Each scene shows the same named points in several views. A view is turned or mirrored, and shifted as a whole, has a little noise and may leave points out.
In the rows, 128 means zero.

Scene 1
View 1
J868: [152  88 120 186 114 141  69 131 169 103 138 162  83 140 117  63 119  80
 121 152 149 178 152 116  55 153 116  80 163  97 137  63  99 160 132  60
  87 115 137  77  61  98 147]
J76: [131  78 112 206 104 131  68 117 170 111 134 140  79 136 115  81 113 110
 134 150 159 175 154 101  51 149 116  96 153  86 131  64 111 162 147  66
  83 124 141  86  58 112 146]
J277: [132 134 151 152 123 113 121 125 150 163 130 148 135  96 138 131 106 148
 134 126 140 142 158  63 108 139 132 117 150 118 119  84 172 152 143 119
 112 133 126  87  64  99 122]
J300: [135 139 167 140 138 100 129 135 134 158 127 155 158  90 162 147 108 162
 129 114 119 126 132  75 153 144 146 133 135 103 130 100 194 152 139 144
  95 123 124  86  55 100  90]
J406: [116 126 179 151 139  85 118 129 131 174 124 118 150  89 162 169 118 185
 140  99 131 117 128  73 181 134 144 152 119  91 152 103 214 147 155 146
  87 128 142  95  45 112  81]
J461: [148 130 143 157 125 141 106 135 163 156 146 179 118 105 120  94 104 100
 114 146 136 160 175  84  72 142 136  80 179 143 114  63 130 146 133  92
 128 131 120  72  77  87 154]
J325: [159 119 156 154 143 135  99 147 149 125 141 174 131 123 145  96 121  97
 114 133 122 156 151 102 116 152 123 101 163 107 129  80 140 147 120  98
 100 115 125  75  61  88 114]
J13: [143 121 153 152 132 129  92 141 154 151 155 159 116 114 130 105 108 105
 119 131 130 153 165  95 109 139 131  95 165 123 142  70 142 144 130 106
 119 125 127  75  66  91 133]
J875: [157 122 161 137 152 124 101 151 145 129 146 168 140 120 151 102 116  93
 116 130 120 149 145 106 130 148 129 106 158 111 140  81 149 147 118 112
 102 116 127  79  64  88 109]
J177: [129 136 150 155 122 122 116 125 155 160 139 152 130  98 136 128 101 138
 133 131 132 144 157  70 106 143 134 111 157 126 127  78 162 149 147 117
 114 136 125  83  67  94 130]
J410: [142 106 148 161 134 133  69 151 163 159 174 146  89 120 112  94 117  82
 119 132 133 151 173 105 110 136 133  78 166 136 168  55 125 136 131  97
 132 126 147  76  68  99 142]
J613: [161 118 167 147 156 121 104 151 132 118 134 166 149 120 169 111 124 104
 117 123 117 144 125 116 154 161 130 122 150  81 136  92 160 153 122 119
  79 102 127  78  54  88  85]
J224: [101  95 135 182 105 115  62 127 170 178 172 115  71 109  91 107 106 126
 139 122 156 156 180  80  87 121 133  87 150 133 163  43 133 141 161  84
 133 137 154  87  63 117 162]
View 2
J868: [ 93 117 136 146 114 135  71 205 142 118  83  73  87 119 151 171 108  71
 177 108 115 118 140 161 173 198 117  94 105 120 118 130  87  59  65 156
  69 152 132 131  88 132 120]
J177: [120 151 128 134 101 118 112 154 125 197 106 134  65 126 124 114 129  90
 150 138 138 133 158 137 148 148 147 142 123 149 143 116 112  85  97 104
  82 109 139 106  89 126 139]
J875: [119 164 136 146  97 119  96 167 141 169 105 142  63 104 113 147 132  85
 176 118 136 121 124 137 160 127 132 123 128 125 130 129 141  78  95 130
  88 110 139 112  95 126 123]
J300: [143 188 124 151  83 124 117 144 125 223 118 191  52 110 103 105 134 103
 150 113 152 128 126 125 129 118 151 158 145 137 151 130 151  78 111  94
 105  91 135 109  84 132 129]
J461: [ 98 137 129 136 111 107 103 182 129 179  82  82  57 122 138 137 123  79
 171 147 119 155 175 150 169 149 129 134 103 147 136 106  82  81  94 125
  63 123 127 115  97 132 124]
J325: [127 171 137 159  94 138  90 179 136 173  85 141  66 103 115 151 117  81
 177  93 128 128 117 150 159 136 123 132 130 113 139 134 127  63  98 127
  93 118 124 123  88 137 108]
J76: [105 113 131 142 115 143  73 187 138 118 101  98 100 134 159 148 114  81
 160 102 131  97 141 157 168 214 125  95 115 120 120 128  93  70  60 140
  73 159 136 130  82 128 131]
J410: [ 81 138 135 131 118  96  95 184 149 141 105  96  62 106 131 173 135  81
 174 165 120 128 156 137 182 141 125 108 107 131 103 113 116  98  85 149
  71 115 150 106 106 117 132]
J613: [131 189 138 163  85 130  95 180 140 175  99 165  58  91 100 156 128  84
 182  91 134 125  96 140 153 113 122 132 136 107 132 138 156  62 105 130
 103 107 129 125  92 136 103]
J224: [ 81 119 123 114 128  94 102 162 149 140 134 101  86 136 154 137 142  86
 148 172 142 102 175 122 173 185 150  99 103 146 105 105 110 117  71 133
  65 125 166  96  94 110 166]
J13: [104 151 133 137 103 106 104 172 137 170 101 116  59 112 122 143 131  85
 168 147 124 134 151 139 168 136 132 128 111 133 127 116 119  82  94 126
  78 109 139 111  98 122 127]
J406: [149 195 120 142  85 124 120 124 131 211 142 224  61 122 100  99 144 106
 138 110 176 100 113 104 126 130 169 149 156 138 143 135 182  99 107  83
 111  79 151  95  80 121 151]
J277: [126 161 121 138  96 120 111 155 130 204 110 146  62 130 125 107 132  93
 149 129 143 134 153 135 142 154 152 140 128 150 143 118 116  84  95  99
  83 105 132 108  85 131 139]
View 3
J875: [113 147 147 140 133 143 133 159 108 131 121 126 129  81 153 167  75 132
 150  73 123 136 141 119  91 166 136 143 108 175 133 122 122 114 134 133
 116 150 122  92 140 119 135]
J177: [111 131 148 119 130 123 109 144 101 116 110 131 133 105 153 138  76 128
 145  65 104 145 126 148  88 162 130 134 101 162  92 129 112 109 145 125
 101 130 147  95 120 101 132]
J13: [115 151 154 122 118 137 123 134  95 144 112 117 126 102 157 165  66 131
 133  68 109 144 145 126  90 174 128 139 107 176 114 131 128 118 131 131
 102 145 131 108 125 111 134]
J76: [134 116 125 160 112 124 106 154  65 149 142 131 116 136 164 216  54 146
 108  64 107 136 124  93 158 162 138 124  81 153 127 176 113 142 125 150
 109 138 123 146  98 125 160]
J461: [120 136 148 119  93 120 111 124  79 152  91 113 109 120 162 157  63 145
 104  68 110 139 151 138  88 191 118 121 105 177  95 141 114 119 133 123
  88 126 147 111 106 107 122]
J325: [118 130 142 145 116 138 132 153 100 138 114 126 109  83 161 176  73 132
 133  79 128 130 151 122  92 176 132 136 101 183 143 130 115 118 129 129
 115 142 129  98 141 122 128]
J410: [126 165 155 117 119 142 124 113  74 173 122 107 129 130 151 204  50 141
 119  54  97 145 137 106 119 176 135 135 106 172  98 144 154 127 117 135
 106 147 112 138 109 112 151]
J224: [118 167 157 104 137 129 113 114  78 149 129 117 145 150 143 189  47 138
 131  39  76 163 110 124 130 168 136 139 108 148  65 148 156 120 125 148
  93 140 124 144  94  95 162]
J406: [102 146 147 129 186 139 124 185 148  50 144 151 159  63 127 106  93 115
 216  58 104 156  90 149  80 132 150 167 113 148 100  95 121 101 157 127
 132 148 134  75 151 108 152]
J277: [113 128 144 126 136 120 107 154 112 106 119 139 133  99 151 127  76 136
 153  60 106 145 117 146  91 157 131 138 105 157  92 127 107 111 151 133
 103 127 149  92 118  99 135]
J613: [114 129 143 163 135 150 129 177 120 111 124 134 117  50 152 161  84 123
 165  87 135 127 148 120  81 160 146 157 101 188 165 111 112 120 135 130
 128 156 121  77 167 126 128]
J300: [104 135 147 131 157 132 122 178 134  76 127 147 141  64 148 107  94 127
 186  73 115 144 116 150  69 149 139 155 110 163 106 103 101 102 155 129
 120 142 149  70 149 104 132]
View 4
J76: [130 160 124  69 179 140 148 127 184 133 194  93 161 148 158 159 126 103
 181 141 142 135 106 109 129 100 103 156 105  98 117 137 126 118 149 100
 167 159 113 145 145 131 129]
J300: [ 92 111 156 157 122  90 171 188 115 161 137 125 139 116 130 136 134 127
 135 154 108 121  91 141 132  96 106  98 170 141 113 130 115 150 104 158
 134 183  58 129 134 160 135]
J325: [115 123 106 123 161 128 136 163 121 140 142 103 181 124 155 158 132 125
 174 154 145 110 103 125 136  96 120 132 128 107 118 104  99 135 109 110
 165 188  93 137 120 173 145]
J406: [ 98 124 144 154 102  69 190 183 120 174 155 137 115 115 122 127 127 123
 131 150  97 153  81 133 120  84  97  85 181 148  93 143 120 157 113 184
 118 189  39 142 151 153 122]
J13: [107 142 114 118 149 131 138 168 143 137 155 111 177 131 154 159 130 109
 166 148 129 108 108 122 115 111 126 126 129 105 124 122 101 140 122 100
 159 154  84 140 137 175 137]
J875: [119 128 102 124 147 117 149 165 118 147 146 111 161 124 146 144 126 125
 164 153 136 120  97 122 129  97 112 123 131 107 109 115 102 136 112 126
 153 185  85 141 137 172 137]
J868: [137 150 102  72 198 155 133 130 166 123 177  86 193 142 166 163 128 116
 194 150 166 120 110 104 142 103 115 167  86  87 116 113 113 109 135  74
 184 170 136 143 127 142 135]
J177: [ 93 132 160 129 146 119 144 170 157 144 151 112 158 132 145 161 132 103
 154 148 113 115 109 138 124 108 119 126 153 119 131 136 117 143 119 120
 150 153  74 126 130 156 138]

In a view up to two points have been moved. Name them for each view, in the order of its rows, or write none.
view 1 | J875
view 2 | J325
view 3 | J410
view 4 | J76

Scene 2
View 1
J145: [139 115 173 150  90 119 150 118 114 117 145 158 150 123 115 181 155 170
 110 165 110  73 113 158 118 128 126  85 153 133 136 116 132 112 117  95
 111 118 160 132 129  94 146]
J740: [121 139 170 141  89 140 130 150 133 121 136 147 127 138 111 139 143 149
 102 123 106 114 108 129 128 135 128  95 128 133 157 146 135 123 119 110
 119 131 131 127 135 102 133]
J5: [138 120 126 139 105 143 121 143 117 122 148 120 142 128 103 141 128 131
  70 111 129  99  98 128 109 159 123 110 131 145 130 128 121 113 108 108
 125 143 136 119 118 105 131]
J733: [124 123 152 144  94 136 123 136 127 117 134 137 148 125 110 137 138 128
 100 109 140 109 100 130 120 145 136 105 140 127 142 125 134 118 114  99
 122 150 146 127 132 120 137]
J433: [127 131 175 144  93 134 138 140 133 114 137 151 138 135 113 150 145 162
 111 128 102 111 108 141 128 133 133  91 129 123 152 139 139 128 122 102
 115 132 137 135 136 104 136]
J784: [137 128 112 139 107 151 103 156 116 132 149 110 126 138 108 123 118 111
  51 106 132 107  96 109 107 173 122 109 130 150 134 139 119 120 103 113
 133 146 121 102 113 102 130]
J260: [125 128 101 132 110 163 106 151 124 117 143  91 151 131  92 117 121 111
  55  64 143 129  77 122 105 171 131 122 104 148 124 135 120 130 105 108
 124 162 127 119 112 115 114]
J294: [135 121 170 142  96 127 151 122 124 104 145 146 156 131 103 176 154 187
 107 140 102  89 107 173 119 128 126  90 130 133 133 118 135 126 120  98
 105 120 154 144 128  92 134]
J34: [116 128 146 144  97 144 116 148 137 119 129 124 140 130 109 110 127 107
  94  86 142 134  97 112 118 151 141 110 129 120 149 135 129 120 117 104
 128 162 124 119 135 128 131]
J914: [137 124 109 137 109 152 110 146 111 126 150 108 140 133 100 133 121 117
  56  96 140 104  90 118 107 168 124 114 126 152 127 132 124 120 103 111
 126 151 130 113 110 104 126]
J73: [138 121 156 142  98 132 132 131 116 124 148 148 135 129 114 160 140 153
  92 144 115  88 112 137 115 142 122  94 148 135 143 125 129 110 112 106
 116 131 145 124 129  95 141]
J904: [109 118 136 148  96 139 119 126 131 116 123 120 169 115 108 112 132  97
 104  75 173 130  91 123 112 145 151 120 141 121 137 119 132 116 119  93
 130 174 139 129 140 137 130]
J848: [ 90 144 160 129  99 150 146 133 160  75 108 100 187 134  74 118 162 153
 123  26 132 171  63 174 130 131 164 119  68 112 140 128 145 166 126  92
  98 164 133 173 136 136 105]
J210: [106 142 160 141  93 153 112 160 143 127 121 130 127 137 114  97 128 104
 101  83 136 147 102  97 132 145 148 106 126 116 163 152 135 126 120 110
 131 162 106 115 147 126 126]
View 2
J904: [121 113 130 121 132 110 135  76 135 137 112  90 149  81 148 127 101 128
 106 116 151  96  94 120 130 131 124 153 154 143 135 111  83 146 143 101
  88 107 105 102 142 126 127]
J733: [117 116 142 121 131 121 141  99 121 141 111 118 139  95 155 136 115 120
 108 118 150 130 112 119 141 141 120 133 152 133 122 124  76 141 169 104
 128  93 107 106 138 127 137]
J294: [123 123 141 119 144 139 125 116 121 135 120 169 115 118 156 138 136 111
 114 140 144 168 145 115 162 141 101 101 149 108 111 133  48 147 193 104
 164  69 114 125 142 115 143]
J210: [118 118 158 122 121 107 178  63 120 159  83  95 152  83 175 113 121 121
 105 100 178 113  88 125 125 144 141 144 156 165 126 129 107 124 157 102
 126 123 110  90 107 122 147]
J848: [160 134 123 126 176 127 149   7 171 156 117 127 133  89 135  72 159  99
 137 150 157 113 126  96 130 125  86 132 139 181 143  90  62 130 166  61
 111 120 138 120 127  82 139]
J914: [121 133 131 137 105  92 155 113 102 152  97 109 123 101 149 144  99 126
 138 121 150 118  98 120 142 132  93 147 116 157 113 125  86 131 156 143
 133 118  81  74 147 126 119]
J784: [123 126 141 131 103  92 165 115  96 154  86 106 128 104 155 147  98 129
 130 111 152 124  92 120 143 136  99 147 119 159 106 135  93 129 164 152
 144 126  80  68 142 129 120]
J145: [111 113 148 116 131 137 126 138 110 130 126 163 123 120 166 155 123 118
 102 128 142 166 139 119 157 144 118 104 157  93 111 144  57 152 191 109
 160  56 106 122 143 126 150]
J5: [120 126 132 127 116 103 149 117 105 146 103 121 124 109 156 146 102 124
 128 123 148 130 109 121 151 138  99 135 124 143 115 129  79 134 164 136
 142 107  89  85 147 128 129]
J73: [112 116 148 120 121 122 144 126 106 140 107 145 124 115 166 151 116 126
 110 118 147 152 123 126 155 143 119 113 149 115 108 144  71 141 182 123
 157  81 100 110 142 129 141]
J433: [122 120 158 121 134 131 149  96 122 148 107 144 130 108 172 129 132 112
 106 122 157 153 129 117 149 144 127 110 158 125 113 138  69 137 186  95
 157  83 119 113 125 119 146]
J34: [125 117 146 124 123 108 159  75 123 153  91 100 145  86 162 121 114 124
 111 109 159 111  96 117 130 140 124 143 150 155 128 125  93 133 156 104
 117 117 101  92 123 121 137]
J260: [137 137 125 137 121  91 160  80 117 155  94  99 126  94 138 125 106 121
 148 123 154 108  97 113 137 128  81 155 109 182 121 111  88 127 152 137
 123 137  94  71 147 111 116]
View 3
J848: [132 142  83 103 185 105 114  94 172  81 174 135 139 137  88 138 164 121
 136 113 119 113 197  85 108 132 158 157 153 185 177 109 127 201 149 158
 162 135  54 115 148 149 163]
J5: [106 122 133  72 157 109 159 129 143 111 131 168 157 138 109 130 174 152
 132 101 134 138 186 141 178 116 134 144 107 131 130 114 123 156 146 124
  94 140 152 141 155 130 145]
J145: [102 120 132  59 135 105 132 152 112 122 147 192 142 137 105 154 171 137
 132 126  97 123 209 142 197 144  99 148 128 117  96 112 140 166 128 144
 113 138 114 105 143 147 131]
J740: [127 108 140  83 147 100 133 132 139 112 145 166 137 139  88 147 168 139
 131 104 125 134 179 125 203 126 114 166 128 133 107 118 115 181 144 152
 116 131 131 126 175 157 133]
J260: [111 133 115  85 181 110 167  99 161  97 132 144 166 141 108 113 171 160
 123  92 149 140 178 129 136 104 167 137 106 154 169 114 113 162 157 117
  94 143 146 154 152 120 161]
J904: [110 104 130  77 163 122 151 112 152 120 159 187 166 139  89 125 157 109
 114 103 130 127 199 150 151 120 167 136 124 149 144 128 120 190 139 113
 129 156 115 152 138 108 150]
J73: [106 116 136  68 135 103 143 147 123 124 138 180 142 142 105 148 172 148
 130 114 117 135 191 143 203 130 102 153 118 112 103 112 128 161 134 140
 102 132 142 120 161 147 130]
J733: [114 109 134  75 153 110 143 126 140 119 145 177 151 138  92 141 162 130
 124 109 118 130 195 141 178 123 132 144 125 134 118 119 124 182 137 131
 119 141 124 134 154 134 139]
J433: [118 111 134  82 140 100 128 132 133 114 149 171 131 142  92 154 169 139
 134 113 114 125 187 123 198 136 108 166 133 131 108 109 124 179 140 154
 125 129 116 115 167 161 127]
J294: [102 135 118  64 138  94 129 147 120 116 141 171 129 135 113 158 174 150
 137 132  94 125 205 121 188 149  88 154 130 123 105 105 144 162 138 161
 111 126 108  91 150 165 129]
J210: [141  88 148  97 161 111 139 101 169 111 158 162 150 142  69 137 160 121
 121  82 150 134 170 129 187 105 160 162 128 152 136 127  94 201 147 133
 133 145 136 161 177 131 135]
J34: [126 101 139  90 161 116 144 108 158 113 153 168 156 140  82 131 159 125
 122  92 142 133 178 136 175 111 157 151 121 148 139 124 104 190 148 126
 125 147 132 158 167 126 144]
J784: [112 116 139  78 163 108 166 121 154 111 120 159 165 141 110 121 173 165
 125  87 155 148 175 144 179 104 146 148 104 132 138 115 107 150 152 121
  80 142 174 158 165 131 145]
J914: [105 129 128  74 158 107 161 123 140 111 128 162 157 141 115 128 178 163
 131 103 140 143 188 141 171 115 133 145 107 129 139 107 123 153 148 124
  88 139 154 141 152 131 148]
View 4
J914: [108 154 122 110 184 107 156 103 159 123  92 104 151 188 139 125 122  95
 136 139 129 139 147 169  76 137 152  83 164 121 149 108  92 134 148 157
 105 134 113 162  96 142 116]
J433: [107 143 128 145 154 120 156 121 152 117 117 134 130 144 168 107 158 102
 161 155  97 130 143 152 117 106 175 123 151 125 132  94 107 127 138 136
 171 151 131 136 102 148  89]
J733: [120 141 126 126 161 120 167 115 162 117 104 131 134 156 148 129 147  81
 143 150  90 134 131 154  99 113 160  99 156 121 153 103 103 132 136 154
 151 150 128 146  94 153 103]
J784: [101 148 113 116 191  99 153 104 148 130  91 112 157 193 147 124 121  95
 145 138 134 149 155 169  76 141 167  76 163 115 151 111  94 125 163 163
 102 137 118 158  93 145 118]
J740: [107 129 111 157 168 112 152 131 135 120 120 135 134 170 171 105 157 100
 163 150 110 140 159 164 109 110 191  95 153 119 136 100 114 126 152 155
 143 135 131 138  90 150 105]
J5: [111 155 129 112 172 110 149 107 158 122  98 109 154 173 146 116 130 101
 143 148 131 129 154 167  91 134 149  99 164 133 137  99  87 136 148 147
 118 134 114 159 106 134 106]
J848: [137 102 127 138 110 147 150 168 169  60 138 112 127 135 132 117 185  97
 117 141 110 104 153 133  93  77 146  94 150 177 139  84  95 218  78 145
 113 125 132 153  78 119 110]
J210: [114 108 101 154 169 125 166 145 139 105 119 139 123 183 153 118 165  78
 141 132  94 146 145 155  79 105 195  65 147 108 160 113 115 146 136 179
 118 134 140 139  69 162 119]
J260: [117 135 119 111 173 109 151 115 161 108  93  99 152 189 130 128 133  94
 118 135 137 135 155 161  64 130 150  68 162 136 152 107  89 164 132 164
  81 125 115 165  85 129 125]
J73: [109 163 136 125 171 109 158  98 155 139 101 124 138 153 164 121 137 100
 163 155 101 136 138 159 112 126 160 123 161 117 140  99 105 104 154 138
 167 155 123 141 112 148  95]
J145: [113 172 145 121 154 113 168  98 164 139 108 133 137 129 164 119 143 102
 174 166  88 128 131 159 129 115 151 145 158 122 130  90 103  98 148 122
 198 166 123 135 124 148  83]
J904: [132 130 123 114 151 124 176 121 168  96 106 125 127 161 126 147 148  66
 119 138  80 139 122 146  67 111 154  71 153 117 169 111 102 151 121 173
 121 146 131 153  79 159 117]
View 5
J740: [133 134 158 156  96 135 105 105 139 144 118  89 116 132 140 142 154 135
 119 116 116  85 105 148  98  92 116 177 107 153 172 102 132 115 121 146
 141 140 171 166 136 139 134]
J848: [112 155 192 148 104 140  84 109 173 127 153 103 117 141 114 128 187  99
 131 169 137  95 187 147  96 138  56 153 122 121 168 108  66 112  59 190
 134 172 103 145 102 147 148]
J784: [130 167 137 130 115 122 100 141 125 144 109  86  51  92 156 128 136  98
 132 114 133 115 106 131 121  79  92 179 103 158 163 108 135 109 129 111
 142 125 142 132 158 145 122]
J294: [147 105 156 168  94 103  78 129 167 130 140  74 140 144 112 158 141 126
 101 116 131  92 102 151  86 104 125 199  95 133 163  87 117 128 125 147
 134 129 185 156 107 125 150]
J914: [133 163 141 136 122 114  95 142 129 137 116  86  52  94 150 127 138  92
 130 121 138 120 115 129 121  82  91 182 104 151 158 105 121 113 129 116
 137 124 138 123 146 143 124]
J260: [126 175 149 130 119 125  93 144 136 135 119  91  49  87 145 119 145  83
 131 135 142 120 138 126 120  93  73 175 108 146 157 108 103 110 106 129
 142 133 114 120 142 148 127]
J904: [136 164 193 162 115 147 113 139 138 156 115  92  86 131 130 121 178  93
 136 160 154 104  97 134 137  93  76 151 128 154 160 106 104 113 123 143
 125 145 123 116 121 128 135]
J34: [126 165 179 148 107 150 114 118 131 157 109  99  85 119 144 124 170 111
 136 144 135  99 106 139 124  85  86 156 124 157 169 111 122 106 116 144
 130 151 137 136 143 146 126]
J433: [136 124 165 164  94 130  91 110 149 145 124  86 126 143 130 146 157 134
 112 121 125  83 102 151  97  96 115 181 109 148 169  95 124 115 124 151
 135 143 173 163 121 134 143]
J73: [149 124 153 163  97 115  93 129 144 145 122  79 110 127 132 146 140 120
 112 114 128  97  82 145 103  85 124 190 103 151 163  93 136 123 143 130
 134 123 183 149 131 129 140]
J145: [157 101 159 176  92 107  86 132 158 140 129  74 136 148 118 159 137 129
 106 117 130  92  70 149  98  92 136 196  99 145 163  86 132 128 149 137
 132 117 195 152 116 115 151]
J733: [138 139 174 163 105 134 102 131 137 152 117  86 101 132 130 137 165 107
 130 139 138  96  94 140 116  90  98 167 113 150 165 101 119 120 130 142
 128 134 152 138 124 130 139]
View 6
J914: [124 186 127 123 143  82 172 151 115 123  98 127 159 148 128 159  87 105
 129 101 134 124 187  62  73  96 118 192  79 126 133 122  90 163 119 125
 105 164 116 155  84 145 136]
J34: [123 200 124 148 144  93 155 144  92 121  92 113 124 140 125 156  80 104
 116 134 147 128 180  65  73  86 113 166 101 150 123 111 124 139 147 118
 123 160 127 174  88 126 128]
J210: [129 214 138 180 165  91 157 149  86 118  78 119 118 137 136 152  73 101
 113 137 154 123 185  54  54  81  96 179  98 148 113 100 132 132 153 123
 136 157 143 180  92 126 116]
J73: [110 153  87 120 131  96 178 134 121 131 124 142 150 148 138 175  88  97
 132 124  97 143 158  82  89  90 127 172 141 157 140 118 115 174 136 116
  95 135 108 178  95 148 150]
J433: [107 156  83 128 136  86 168 141 116 122 108 135 131 143 139 175  87  92
 132 139 110 131 152  74  90  93 109 156 160 163 145 106 142 162 152 129
 102 131 123 197  97 134 137]
J784: [136 186 128 139 155  84 179 142 118 131 103 133 159 151 133 155  82 102
 128  99 132 129 191  55  67  91 116 199  85 129 123 116  98 161 120 125
 108 164 116 154  86 148 133]
J260: [115 201 137 121 143  58 159 157 102 110  78 119 150 142 116 158  80 106
 123  95 155  96 196  52  70  98 113 184  68 118 143 113  97 149 119 132
 113 169 126 151  78 125 127]
J294: [ 90 133  65  86 116  75 167 143 124 127 112 140 138 140 130 186  93  91
 140 124 101 124 142  82 104  99 117 149 165 159 166 117 135 178 137 121
  81 124 110 192  94 133 150]
J5: [119 175 112 121 137  83 172 146 117 126 106 131 153 150 127 164  84 106
 131 104 122 126 177  70  81  92 124 181 104 142 136 117  97 166 127 124
 100 157 115 161  86 143 139]
J145: [101 132  64  95 118  95 172 134 129 130 127 143 142 150 131 181  91  92
 137 128  83 150 144  92 103  94 131 154 165 173 151 121 125 184 138 112
  86 127  99 188  95 147 154]
J740: [115 167  92 141 146  90 176 139 113 128 104 138 132 140 144 171  86  94
 128 131 112 132 158  65  82  85 102 168 151 161 136 104 139 158 147 126
 104 133 123 187  94 142 137]
J733: [108 179 100 122 126  92 155 142 100 121 102 118 131 142 124 163  86 103
 125 131 122 134 164  78  87  90 124 160 117 157 133 118 123 152 144 116
 111 152 117 176  87 132 141]

In a view up to two points have been moved. Name them for each view, in the order of its rows, or write none.
view 1 | none
view 2 | none
view 3 | J145, J914
view 4 | J740, J5
view 5 | none
view 6 | J210
